Each row is a point on a landscape with many valleys, with its height.
A ball rolls from a point to the lowest of its 5 nearest points, and stops where none of them is lower. Distance is the straight distance between rows; heights are no part of it.
K382 height 210: [134 102  75  47  70 163 153 154  69 145 121 147 118 101 107 127 145 110
 101  59 117 141 107 124 122 127 163 139 111  79 127 116  54 173 162 154
 101 235]
K325 height 447: [134 160 100  92 166 170 154 163  68 117 100 141 147 100 121  77 171 107
 127  45 100 102  43 180 128 105 143 132 143 147 126 107  74 119 189 151
 156 180]
K92 height 529: [124 149 144 165 159 111  99 129 129 172 143 112  69 186 139 157 119 179
 121 157 143 139  82 184  83 203 126  96 113 133  74 140 199 125 108  93
 174  81]
K710 height 477: [148 176 130 172 176 108  96 107 171 118 134 134 131 130 103  90 113 145
 169 182 110 168 159 180  78 176 128 112 141 174 123 161 164 101 132  64
 193  68]
K510 height 308: [133 118 147 157 127  88 136 124 116 153 129 114 107 161 149 155 107 128
 121 142 147 140 147 116 132 133 123 129 106 117 100 112 157 125 110 132
 130 103]
K306 height 281: [149 139 145 170 119  90 142  87 172 116 122 132 132 114 116 106  91  93
 141 183 132 169 199 122 121 100 122 157 119 152 133 130 168 113 116 114
 125  72]
K104 height 349: [130 173  98 117 178 136 183 139  68 156 133 140 115 114 123  90 107 129
 106  82 112 126  67 173 129 143 130 127 135  97 132 104  95 125 194 120
 169 154]
K606 height 282: [104  89 131  91  81 201  78 135 199  74 129 114 146  91 106 135 184 126
 127 149 119  66 116  96 179  88 127 120 185 148 185 171  99 145 123 171
  54 150]
K11 height 322: [103 159 110  64 105 150 164 112 133 116 116 154 193  67 115 109 156 107
 161 109 131 142 170 100 138  88 137 158 132 142 158 122  97 114 157 124
 104 180]
K86 height 469: [131 155 135 160 175  93 146 115 108 164 138 114  93 168 131 135  86 156
 136 132 131 157 121 168  88 174 121 106 107 115  81 115 156 126 126 104
 178 105]
K464 height 471: [103 117 138 128 156 119 123 144 121 144 132 115 111 143 161 144 125 144
 140 121 125 118 102 116 148 135 131 105 133 129 128 119 136 119 108 129
 145 136]
K495 height 287: [152 173 129 180 167 103 155  92  88 162 140 117 107 169  69  97  59 158
 106 128 128 176 133 185  44 186 105 104 100  95  60 119 151 139 159  91
 174  81]
K813 height 338: [112 112 122 119 145 115 146 143 103 173 129 105  87 143 150 151  97 147
 118 107 128 121 101 130 134 150 134 107 114  88 112 105 121 132 125 143
 154 155]
K907 height 228: [ 97 103 117  97  87 144 110 142 143 128 129 132 138 119 142 150 163 122
 127 131 139 113 150  72 170 107 131 140 141 129 165 132 115 138 109 149
  86 159]
K607 height 277: [106  66 143 115 122 199  69 148 163  79 122 116 133 115 132 120 174 139
 144 110 109  59  74 122 167  94 123  92 177 156 177 164  97 134 114 154
  87 144]
K31 height 394: [130 187 118 125 207 142 141 149 110 102 122 150 148 127 139 104 143 159
 171 114  92 122  84 187 111 157 125 110 137 157 137 130 114  93 152  84
 179 130]
K933 height 350: [107  73 124 111 130 173  94 170 121 119 123 114 113 129 156 137 140 153
 141  82 114  86  70 128 153 116 127  86 138 124 142 136  97 128 110 150
 116 165]
K50 height 221: [104 138 117  64 120 172 138 142 100 104 110 146 172  87 116 103 174 102
 153  64 124 117 119 121 139  88 142 133 135 143 131 118  75 115 168 145
 116 200]
K233 height 422: [122 120 117 106 188 176 112 168 114 113  90 131 145 131 138 108 160 160
 168  72  91  76  41 183 127 134 136  99 143 167 145 130 101 102 128 126
 148 182]
K281 height 84: [157 192 109 193 170 105 163 107  90 142 145 128 142 159  36  58  76 165
  97 119 112 183 131 183  47 184 104  97 123  99  78 127 130 136 172  62
 191  56]
K979 height 386: [139 182 128 147 195 119 146 110 150  98 130 145 156 113 109  75 106 140
 172 146 104 159 146 168 102 148 120 120 147 163 134 145 123  90 157  67
 192  88]
K771 height 478: [160 110 164 179  83  70 140 106 127 135 131 131 122 161 137 171 113 102
  92 170 156 139 165 107 117 121 119 174  83 113 110 110 179 132  98 144
  92  69]
K917 height 251: [137 136 123 128  94  89 175  93  98 149 120 129 151 123 129 131 104 125
 134 127 140 160 180 100 122 111 122 169  84 100 132  98 132 131 106 114
 104 136]
K166 height 346: [108  75 132  93 140 203  76 157 123  95 104 115 141 116 131 105 175 147
 164  58 111  79  64 149 136  94 130  94 148 158 144 141  84 121 125 156
 108 184]
K168 height 318: [112  76 126 126 121 127 127 153 109 168 142  99  79 153 159 170 111 150
 105 107 135 105  90 111 146 144 135 103 122  85 123 116 124 142 102 155
 131 143]
K426 height 436: [166 131 141 197 127  83 147  92 150 108 129 132 162 129  78  72  61  99
 132 150 135 183 215 148  81 114 111 127  98 137 102 142 168 119 118  80
 148  71]
K764 height 476: [176 116 173 199  90  78 126 110 122 136 148 121 115 166 133 150  96  95
  92 154 177 142 171 149  84 141 115 144  60 117  82 112 211 125 118 127
 124  45]
K588 height 415: [131 101 155 160 113  87  96 130 157 119 127 114 112 163 149 178 133 108
  81 177 126 103 117  89 162 138 121 136 139 135 117 137 162 147  97 156
 111  70]
K994 height 199: [137 153  98 102  92 101 186 104  74 163 113 139 151 108 125 124 112 122
 125  99 128 160 161  94 129 114 127 165  95  82 126  98  99 143 133 124
 112 173]
K661 height 215: [101  96 121  76  82 190  97 139 149  99 130 139 153  95 119 134 188 124
 142 101 139 100 140  93 154  85 138 123 155 147 165 138  87 131 129 157
  71 186]
K938 height 212: [126  73 114 120  70 120 119 141 114 153 131 112 119 148 146 184 158 136
  87 135 140 116 132  60 156 126 131 150 116  87 152 119 116 163  79 158
  77 131]
K749 height 445: [140 143 162 189 143  98  87 119 138 147 151 110  93 175 131 146 127 151
 113 178 157 143 116 175  72 183 126 114 108 151  70 144 211 127 107  99
 167  57]
K672 height 559: [146 152 151 179 155 100  68 124 178 122 146 122 103 151 134 133 135 140
 127 210 124 136 115 173  97 176 129 114 147 180 105 170 210 119 107  99
 168  54]
K402 height 546: [112 117 145 145 153 139  79 151 173 103 134 123 118 144 161 151 139 152
 133 165 101  85  76 130 169 138 125  94 179 170 155 159 153 114 100 129
 130  97]
K339 height 187: [107  98 117 104 112 132 127 148 116 149 128 124 114 127 154 146 136 134
 129 102 130 119 129  92 162 115 136 123 120  99 139 119 108 135 112 143
 113 167]
K536 height 195: [123  69  92  91  48 162  97 141 116 144 145 123 129 131 138 167 172 143
 100 114 150 123 137  67 151 120 128 147 128  93 163 135  85 173  81 155
  55 168]
K353 height 255: [105  57 123 110  94 179  74 155 120 117 144 120 109 125 149 146 152 144
 109  90 135  90  85  93 159 109 124 102 140 102 155 152  80 148  99 163
  82 155]
K401 height 260: [120 100 140 143 121 104 127 142 119 164 138 106  89 164 156 171 115 139
 106 126 140 123 108 104 140 145 130 118 114  99 106 114 148 134  94 161
 129 109]
K137 height 250: [ 91 121 119  63  82 181 108 126 190  95 127 131 161  80  94 131 190 107
 149 134 134 107 155  98 167  76 147 143 167 157 179 143 114 123 140 152
  65 177]
K556 height 21: [106 120 110  77  87 142 136 137 107 147 124 140 150 108 137 137 152 126
 141  94 138 140 153  82 148 107 135 143 115 116 150 110 100 134 123 140
 100 188]
K46 height 376: [143 118 154 166 100  82 113 121 173 113 116 120 123 145 136 168 131  84
  87 200 135 115 151  90 148 128 127 171 134 144 135 138 169 147 103 159
  98  69]
K891 height 381: [112 106 139 136 122 102 111 137 138 139 136 114 117 147 157 165 135 124
 115 145 131 112 134  86 166 122 128 127 135 129 139 121 142 127 101 145
 113 114]
K132 height 457: [138 151 142 166 152  83 162  96 120 130 124 132 146 137 119  94  74 121
 141 134 135 173 185 134 102 124 113 132 106 118  99 120 137 113 135  89
 152  94]
K572 height 232: [116  59  88  73  62 189 103 150 105 138 142 133 104 117 137 144 155 140
 113  70 137 128 112 105 131 116 146 121 124  84 139 138  67 169 103 162
  77 208]
K574 height 83: [145 179  99 150 171 106 204 109  76 157 137 139 126 127 106  91  66 140
 104 101 118 156 118 144 113 137 116 137 116  74 102 102 104 126 184 107
 170 112]
K27 height 357: [104 111 141  76 142 184 110 149 135  84 100 127 161 104 128 104 173 122
 174  80 118  82 104 138 149  93 132 105 150 170 143 127 101 101 151 140
 124 188]
K697 height 48: [116 125  89  46  53 168 126 139 115 131 127 146 177 100 116 135 179 124
 140  88 149 148 158  94 121  98 147 156 122 124 156 117  72 153 122 149
  73 214]
K554 height 489: [161 132 138 185 113  81 181  89 105 130 129 129 132 158 107 122  65 126
 113 132 152 171 192 137  78 124 105 147  62  93  86 103 159 122 117 102
 129  85]
K775 height 205: [133 139  93  77  97 124 184 128  64 170 118 143 125 102 122 124 113 117
 110  84 123 141 126 107 132 124 142 144 104  74 130  99  77 150 159 134
 123 198]
K242 height 227: [137 127 128 135 121  88 173 115  98 168 126 117 105 146 144 151  94 130
 121 120 142 150 149 114 127 128 127 142  85  81 104  90 137 134 123 139
 134 131]
K812 height 329: [ 99  91 141 101 129 182  83 154 165  86 120 121 143 106 131 130 173 131
 162 114 118  70 102 125 172  92 129  93 170 164 177 148 111 113 126 142
  96 155]
K968 height 345: [130 163  99  95 146 155 180 151  62 143 124 148 133  88 111  79 135 105
 116  57 110 117  73 155 137 110 147 139 132 107 126 104  74 125 196 138
 149 176]
K705 height 144: [123 109 104  94  66 121 134 121 109 156 126 128 141 129 141 164 158 131
 119 126 149 144 165  74 138 116 135 165 113  99 160 110 113 148  87 146
  76 167]
K935 height 123: [131 172 107 110 208 159 147 166 101 111 105 141 154 126 133  93 166 149
 161  89  85  95  49 196 120 145 135 124 147 164 136 119 103  91 155 116
 170 158]
K687 height 244: [123 136  97  66 106 163 168 146  66 140 117 154 132  87 115 104 145  99
 112  47 113 121  95 131 137 109 153 138 123  96 122 104  64 149 182 155
 125 210]
K941 height 311: [147 142 121 140 155  94 187 107  86 178 128 112  83 162 123 136  61 145
 104 113 132 148 122 154  96 154 125 121 102  79  84 100 136 140 159 129
 170 132]
K488 height 371: [103 121 131 106 149 132 121 142 132 118 123 128 139 123 151 131 132 131
 159 109 123 107 125 109 157 113 132 112 143 143 146 121 122 111 121 129
 134 151]
K434 height 286: [141 209 107 172 181 120 129 122 110 123 143 152 134 145  57  76 130 179
 143 148  76 182 106 195  49 214 103  93 118 134 100 158 127 111 161  30
 195  60]
K283 height 373: [159 120 169 188 127  97 135 108 108 169 151 101  86 186 123 151  84 137
  97 144 176 146 134 173  73 164 114 125  70 103  57 104 207 127 124 133
 140  69]
K690 height 294: [135 149  99  95  65 105 177  91  99 157 113 146 183 110 120 133 130 127
 136 131 148 169 184  84 118 108 122 184  97 107 167  93 112 138 108 117
  85 167]
K417 height 269: [132 155 134 138 159 109 144  98 166 110 124 138 147 101 120  93  96 115
 167 163 122 162 185 129 131 111 119 132 144 157 136 136 143 106 138  97
 156  99]
K108 height 347: [156 121 169 188 125  78 112 120 137 145 147 114 104 172 146 161 107 120
  96 162 163 136 142 142 107 152 125 139  94 128  82 127 199 126 114 131
 133  60]
K580 height 292: [148 116 168 182 127  94 112 132 123 167 153 100  75 187 134 169  94 141
  84 154 173 135 115 166  90 170 117 121  89 123  60 116 202 136 112 142
 148  66]
K319 height 409: [110 136 142 122 157 136 108 135 185  98 127 131 126 108 146 124 139 128
 159 163 116 104 135 134 162 106 130 122 169 179 164 138 152 110 129 122
 148 122]
K117 height 527: [148 147 150 167 148  86 153 106 107 148 136 115 120 153 125 122  74 138
 136 131 145 165 165 142  94 144 118 124  95 121  84 112 157 118 132 100
 157  92]
K720 height 359: [120 151 121 113 119 120 164  88 163 117 119 150 166  77 115 112 111 105
 164 152 129 163 203 100 148  79 121 167 130 145 160 128 128 109 135 113
 109 135]
K641 height 395: [162 107 164 172  88  68 118 119 151 111 121 123 125 165 138 193 135  83
  66 186 151 106 137  91 133 143 121 169 105 121 111 123 174 156  97 157
  89  56]
K101 height 325: [134 167 125 133 168 125 165 101 175 100 111 141 161  76  97  67  96 105
 171 157 112 162 193 137 137  92 114 140 150 160 149 139 124  94 153  89
 162  95]
K39 height 406: [158 124 150 180  92  74 163  81 143 128 130 143 143 134 118 125  83  93
 121 168 151 167 201 125  97 101 117 171  82 120 125 111 179 119 105 106
 105  70]
K741 height 253: [112  42 141 112 102 217  50 145 121  92 125 116 117 120 134 113 176 152
 143  63 123  77  57 124 141  95 123  90 147 130 152 167  62 149 118 165
  76 158]
K778 height 621: [173 130 181 198 120  85  87 110 168 113 141 110 108 149 128 146 108  83
  84 204 154 129 145 151 101 146 131 151 115 155  95 150 211 133 116 133
 129  41]
K581 height 506: [167 154 164 191 133  96  82 120 200  98 126 103  97 126 120 128 112  88
  94 239 122 123 136 147 111 146 134 154 154 177 110 160 200 139 111 145
 149  40]
K533 height 463: [116 126 144 140 130 102 117 129 169 117 136 125 122 125 153 147 132 113
 137 167 122 119 150  95 167 108 129 140 152 150 147 132 153 122 112 139
 116 107]
K841 height 486: [136 166 143 176 175  99  93 107 137 141 140 125 108 165 112 110 123 163
 143 171 130 167 132 188  63 194 123 107 113 150  82 151 179 109 123  63
 181  73]
K490 height 425: [150 163 126 172 167  94 160  94 141 106 122 139 170 117  81  66  73 121
 149 143 120 182 188 142  97 128 106 129 130 139 112 134 131 111 144  64
 168  80]
K797 height 283: [102 139 123  60 102 172 128 131 132  99 110 146 180  75 112 111 181 103
 167  93 130 117 147 117 152  79 140 143 146 151 149 128  95 111 161 134
 103 195]
K728 height 380: [114 132 139 127 121 106 137 109 155 127 127 137 136 112 141 132 135 113
 152 150 131 138 174  99 158 105 129 154 136 143 149 123 142 111 118 130
 120 128]
K458 height 266: [103 135 108  61  75 164 130 114 155 118 120 151 176  85 113 136 177 117
 154 118 142 128 174  91 153  77 139 154 139 146 170 126 102 122 136 141
  78 192]
K535 height 501: [139 144 151 181 147  86 121 102 142 132 141 118 124 145 130 115  90 124
 142 161 138 161 173 144 104 138 124 123 116 146 102 131 168 113 132 101
 156  77]
K362 height 614: [123 144 150 159 163  97 111 126 153 127 137 117 109 152 156 135 117 143
 146 160 125 135 127 148 128 146 127 110 135 156 120 133 169 107 110 109
 164  97]
K751 height 191: [127  76  96 103  55 179  81 131 159  92 137 127 155 132 120 177 189 137
  74 156 143  92 128  55 158 133 109 156 162 103 176 175  71 184  87 159
  23 144]
K275 height 310: [127 159 120 124 168 105 176 119  86 160 129 125 108 137 137 125  84 140
 123 101 121 140 113 145 122 143 128 124 112  87  99 104 115 126 153 125
 173 146]
K178 height 130: [107 131 100  60  84 162 137 143  94 123 119 151 158  97 119 122 168 118
 140  73 131 128 140  96 135 102 145 140 119 120 138 117  69 133 145 147
 101 210]
K677 height 542: [138 155 160 181 163  95 104 107 115 158 145 113  94 178 115 128  98 164
 127 152 151 161 131 184  70 186 125 108 105 132  68 131 190 124 119  91
 177  78]
K364 height 74: [144 161 145 155 139 110 127 107 208 108 126 123 110  94 122  95 103  98
 150 206 121 160 191 129 139  94 126 152 156 167 151 142 162 115 126 129
 140  70]
K696 height 551: [120 171 121 127 194 120 138 144 105 139 133 131 114 144 140 121 110 158
 149 112 110 131  84 168 115 167 136 110 124 126 112 112 125 109 141 102
 182 133]
K299 height 423: [135 198 118 153 204 126 136 132 106 125 141 151 130 145 116  98 128 170
 159 139  88 152  93 190  85 189 123 109 123 138 114 137 131 106 149  65
 197  95]
K743 height 258: [109  74 122 115  92 140  95 148 123 132 136 115 113 138 156 171 154 138
 104 115 137 104 119  70 170 116 126 121 135 103 149 135 104 150  91 159
  89 140]
K660 height 341: [ 96 138 126  86 128 145 136 126 141 109 121 144 150  90 135 121 153 113
 165 115 125 119 156 102 158  88 133 143 141 151 159 121 111 108 150 130
 116 169]
K956 height 366: [138 150 127 148 133  98 172  85 142 118 113 147 165 103 109  90  84 106
 157 146 122 175 204 111 122  94 114 157 108 134 137 127 132 113 132  92
 129 105]
K532 height 472: [125 163 130 118 193 143 133 137 147  98 123 140 147 108 145 104 127 134
 177 133 106 125 134 155 138 124 126 117 148 173 151 133 136  88 155  95
 166 124]
K341 height 379: [157 160 135 189 161  88 141  96 128 121 135 130 155 142  82  78  71 131
 135 135 128 179 179 166  71 154 111 119 114 130  87 137 141 111 138  70
 175  70]
K879 height 530: [136 144 150 166 148 107  75 134 198 103 128 115  96 143 148 148 131 120
 108 219 110 102 101 138 141 154 133 114 173 186 126 163 185 128 105 125
 155  63]
K293 height 285: [151 105 135 141  64  87 129 120 130 137 125 125 137 156 137 185 157 107
  83 173 148 133 157  76 148 118 124 181 107 109 152 110 149 152  80 157
  71 100]
K683 height 76: [125 120 103 100 139 129 161 142  71 165 122 125 100 116 136 131 107 126
 117  80 117 116 100 127 140 136 144 123 126  80 118 105  93 141 156 144
 145 194]
K997 height 521: [116 163 120  77 155 179 148 146  95  83  85 141 186  84 113  74 191 102
 156  66 117 102  88 161 137  86 133 127 147 180 124 118  79  94 188 135
 136 177]
K143 height 112: [125 144  91  61  66 148 159 123  86 154 121 143 167  98 120 127 149 124
 135  86 144 156 150  92 122 113 140 163 110  94 145 106  73 148 139 136
  94 210]
K928 height 502: [151 135 160 190 133  76 131  92 129 142 147 118 118 152 122 120  83 116
 123 155 155 162 178 148  84 142 113 133  94 125  87 127 179 113 117 108
 144  71]
K420 height 414: [131 119 150 153 119 104 103 128 187 107 122 119 117 133 146 156 136  97
  91 203 119 101 135  89 170 122 127 140 161 154 137 153 156 140 107 156
 108  81]
K695 height 169: [122  93  89  79  38 170  96 133 144 125 151 137 160 124 122 162 196 141
  97 141 158 124 151  66 144 108 133 149 153 118 182 148  86 166  87 159
  38 174]
K777 height 270: [115  73 107  99 102 141 130 154  97 173 130 120  84 135 153 161 121 136
 110  94 137 117 105 106 149 133 141 116 115  72 127 115 103 151 108 158
 119 176]
K94 height 483: [110 107 132 117 168 155 100 166 122 128 123 122 108 145 162 139 133 165
 153  98 105  84  50 160 137 149 129  79 142 140 143 131 122 123  97 136
 152 151]
K368 height 278: [121 168 120 124 163 114 173 107 107 125 122 149 166 103 132  95 105 119
 157 112 121 147 164 111 138 110 119 142 117 127 126 115 112 111 158 101
 146 132]
K899 height 327: [122  99 137 136  90 113 103 133 152 119 127 124 126 140 142 178 159 112
  93 166 128 105 135  63 171 120 123 143 150 127 152 140 132 151  95 159
  81 105]
K868 height 237: [136 118 107 110 152 108 181 121  86 187 130 120  72 138 134 156  70 136
  99  99 122 119  92 155 125 164 141 109 121  72 107 103 116 141 167 140
 161 169]
K995 height 573: [135 167 139 168 172 106  88 118 156 126 146 134 109 153 129 124 130 158
 160 184 115 151 122 181  92 180 136 107 139 172 109 159 184 107 114  73
 178  80]
K916 height 389: [161 143 142 189 145  97 120  94 178 108 133 130 134 118  93  78  72  96
 148 177 128 180 201 159  94 128 118 128 129 158 119 148 163 115 125  94
 158  57]
K596 height 313: [109 100 139 119 105 156  92 142 191  83 122 110 126 114 122 164 164 117
  99 181 105  72 119  78 188 112 125 128 181 140 171 168 110 148 117 164
  78 116]
K60 height 309: [122  47 108 110 123 149 118 153 107 170 132  98  60 140 157 161 106 145
  96  84 124  99  73 132 150 155 136  82 127  71 131 131 100 147 106 160
 132 163]
K157 height 470: [125 125 159 165 132  85 110 122 148 132 136 120 111 156 156 153 120 115
 117 173 140 129 145 117 136 137 131 136 125 148 108 126 179 126 108 127
 129  73]
K804 height 299: [143 190 125 173 177 113 132 104  95 146 142 131 111 163  74  93 103 174
 128 146 108 178 113 198  45 210 113 100 106 104  79 138 153 128 150  57
 194  74]
K549 height 479: [104 117 142 125 142 139  97 143 167 110 135 130 123 117 157 137 147 131
 145 147 116  95 117 112 173 115 131 108 163 162 161 137 141 111 119 134
 128 120]
K415 height 372: [159 131 159 188 109  79 128  88 164 116 133 139 123 130 123 117  92  90
 127 188 142 166 195 132 112 109 124 159 111 153 125 135 183 120 109 121
 116  62]
K6 height 274: [143 188 116 166 189 104 161 112 106 121 141 136 149 141  90  72  84 149
 135 122 109 169 134 168  83 167 105 112 128 117  99 128 118 116 161  70
 189  77]
K657 height 420: [113 109 124 127 164 124 126 157 114 167 136 111  75 160 154 159 102 166
 123 110 120 107  63 158 128 170 133  84 123  99 114 122 140 130 111 133
 169 146]
K878 height 315: [101 152 119  50 104 182 147 117 156  84 107 147 197  64  87 109 188  92
 171  97 130 117 162 128 143  67 143 143 154 172 151 133  99  97 178 139
 100 193]
K553 height 518: [117 113 114  68 141 187 125 163  90  95  89 135 159 105 115  86 176 118
 149  44 115  93  66 161 127  92 147 110 142 151 117 123  68 125 163 159
 127 206]
K985 height 259: [130 102 143 155 138  93 130 131 117 187 138  95  60 189 136 174  87 155
  89 135 158 134  89 153 108 176 126 108  97  99  74 103 185 137 112 151
 159  98]
K435 height 401: [151 157 154 178 152 106  87 115 198 116 135 120 100 124 125 113 117 116
 134 209 117 141 151 154 118 140 127 126 160 185 127 158 187 116 113 113
 167  58]
K782 height 321: [137 192 107 127 187 135 182 133  82 126 129 145 159 108 125  71 119 135
 140  90 104 135  99 158 125 136 123 130 132 115 124 108  94 109 189 100
 172 128]
K534 height 288: [120  47 103  85 103 185 102 159  97 132 118 124  90 113 123 119 141 129
 116  46 119 106  69 139 124 122 150  98 126  92 131 137  59 161 130 161
 112 212]
K144 height 507: [190 125 180 191  67  73 127 110 151 105 133 131 127 154 133 181 117  62
  68 188 163 118 155 133  87 148 123 177  67 120  95 123 210 140 121 144
  98  43]
K289 height 603: [113 141 136 149 168 120  84 149 149 140 146 124  95 170 155 159 137 177
 142 154 108 116  66 167 111 182 128  95 135 155 113 145 178 114  95 100
 169  89]
K876 height 284: [136 106 135 136  77  97 117 125 150 129 119 129 134 142 136 179 155  97
  87 185 136 120 161  68 157 125 126 173 133 127 154 127 144 155  83 159
  69  99]
K506 height 158: [102 104 112  69  96 181 117 151 116 113 120 137 153  96 132 125 168 123
 145  73 129 110 133 107 143  91 143 121 131 132 142 125  83 137 133 149
  96 196]
K111 height 442: [111 138 124 101 179 152 128 163 104 114 124 130 136 121 151 110 141 143
 160  86 105  90  78 160 131 132 136 104 133 140 132 118 104 110 145 125
 160 171]
K685 height 312: [139 162 156 161 142 118  95 124 214  99 123 115  95 108 128 119 116 103
 130 228 105 131 148 134 151 108 134 146 174 177 140 153 168 130 116 148
 147  67]
K110 height 487: [116 165 132  91 177 162 155 132 124  83 107 145 185  82 123  87 153 112
 167  96 114 116 129 149 143  93 124 130 150 165 150 129 106  90 178 112
 152 158]
K269 height 272: [109 115 112  87 135 152 141 153  91 129 121 124 121 109 147 122 138 125
 135  65 116 105  95 125 139 114 144 108 123 109 131 111  89 131 141 147
 134 195]
K590 height 488: [144 140 154 166 130  93  86 130 197  93 117 113 105 137 139 153 123  86
  89 218 116 107 121 117 147 139 131 142 154 168 118 162 180 142 113 161
 129  62]
K762 height 213: [102  52 126 102  79 214  58 144 138  90 136 127 132 114 123 130 180 150
 126  90 136  86  95  97 152  89 128 102 155 128 160 167  68 151 114 162
  54 162]
K196 height 429: [126 111 108  87 156 174 132 165  81 128 100 128 118 113 127  99 141 118
 132  49 102  93  45 170 133 124 147 104 137 122 131 119  74 135 163 153
 144 205]
K688 height 172: [132 141  81  52  66 155 172 137  69 154 124 158 148  90 112 114 143 116
 113  64 133 150 122 113 118 115 155 156 106  86 131 106  60 164 162 147
 104 225]
K666 height 189: [117  69  98  92  49 212  71 134 156  94 159 138 155 120 113 155 196 144
  97 120 150  95 120  74 149 101 125 133 161 118 170 169  58 172 106 163
  21 157]
K546 height 323: [101  76 140 120 113 166  78 152 154 101 131 119 130 123 155 145 162 137
 123 122 120  73  94  89 178 111 119  98 164 138 167 151 103 132 113 153
  95 136]
K113 height 243: [150 159  96 122 154 106 218 108  65 181 135 142 101 120 106 105  66 126
  91  99 122 142 101 141 127 139 128 137 116  70 114  92 100 142 196 125
 155 142]
K969 height 124: [125 120  86  65  32 146 127 126 116 148 139 142 172 119 126 158 179 135
 120 126 168 153 167  78 132 115 140 168 133 119 186 115  99 160  98 146
  60 191]
K744 height 302: [115  52 111 119  97 142 110 154 107 166 139 105  77 144 156 175 126 144
  87  99 143 106  92  90 158 138 130 105 122  71 133 124 104 160  94 159
 105 146]
K468 height 402: [113 152 128 116 179 132 146 128 122 113 122 139 152 114 144 104 120 126
 164 115 122 125 137 132 147 122 124 125 142 140 139 115 119 101 154 109
 160 138]
K97 height 452: [163 129 159 179 121  82 163  93 105 153 137 114 107 166 123 139  64 127
 110 137 166 164 168 154  73 143 113 136  68  97  69 104 181 125 123 122
 136  79]
K274 height 358: [101  86 139 133 130 135  93 153 140 124 136 108 116 143 165 156 143 141
 122 127 129  93  91  98 166 126 122  98 145 129 143 137 124 128 102 145
 114 123]
K359 height 38: [126 147 117 114 130 107 179 116  87 153 122 128 133 123 137 124 101 124
 138 105 127 146 151 100 127 124 128 144  99  86 113  99 109 126 142 129
 135 153]
K658 height 211: [111 109 112 100  66 138 115 124 154 132 133 134 143 118 131 165 172 123
 115 161 145 116 166  67 160 108 130 161 144 129 179 135 119 146 103 157
  63 152]
K973 height 396: [107  86 142 130 144 175  78 163 153 100 122 115 128 132 156 132 157 154
 155 119 105  68  62 138 162 124 118  84 169 164 171 153 120 110 104 139
 118 133]
K791 height 267: [120 149 141 109 139 129 143 114 192 111 116 136 133  73 120 107 125 106
 173 170 119 136 181 117 167  82 130 147 157 166 169 134 144 103 134 123
 122 122]
K287 height 105: [145  99 154 167 105  87 132 127 121 164 134 102  88 183 149 178 113 130
  86 144 160 127 129 117 131 146 125 137  94 103  87 104 176 143  99 153
 117  80]
K409 height 314: [115 161 110  78 127 146 173 132  83 130 113 154 166  82 128 101 139 112
 146  80 126 136 136 105 134 103 127 148 119 116 129 105  80 125 168 126
 124 177]
K988 height 481: [116 160 121 134 200 143 119 155 135 115 126 145 123 147 149 127 145 168
 176 125  91 111  72 185 109 170 129  99 139 161 133 139 145  94 121  92
 173 136]
K636 height 262: [172 154 113 197 145  88 190  99  93 135 137 128 142 160  56  71  45 147
  90 120 130 181 159 157  61 146  95 118  94  86  63 115 135 139 153  88
 163  74]
K165 height 252: [105  96 121  76 128 181 111 158 108 113 115 128 136 107 136 118 159 126
 152  64 123 103  97 124 142 108 139 107 135 135 139 123  88 131 132 150
 117 194]

Call two points neighbours if one is among the 5 nearest of the other. Go from one point of each pair to the other, from neighbour to neighbour, staying as low as possible. Name the highest point that can't be avoided.
K556 / K683 | K775
K287 / K935 | K31
K359 / K574 | K113
K281 / K556 | K979
K287 / K683 | K510
K359 / K556 | K994

For each start below, name the point where the ball stops.
K741 | K556
K117 | K287
K353 | K556
K995 | K364
K812 | K556
K596 | K556
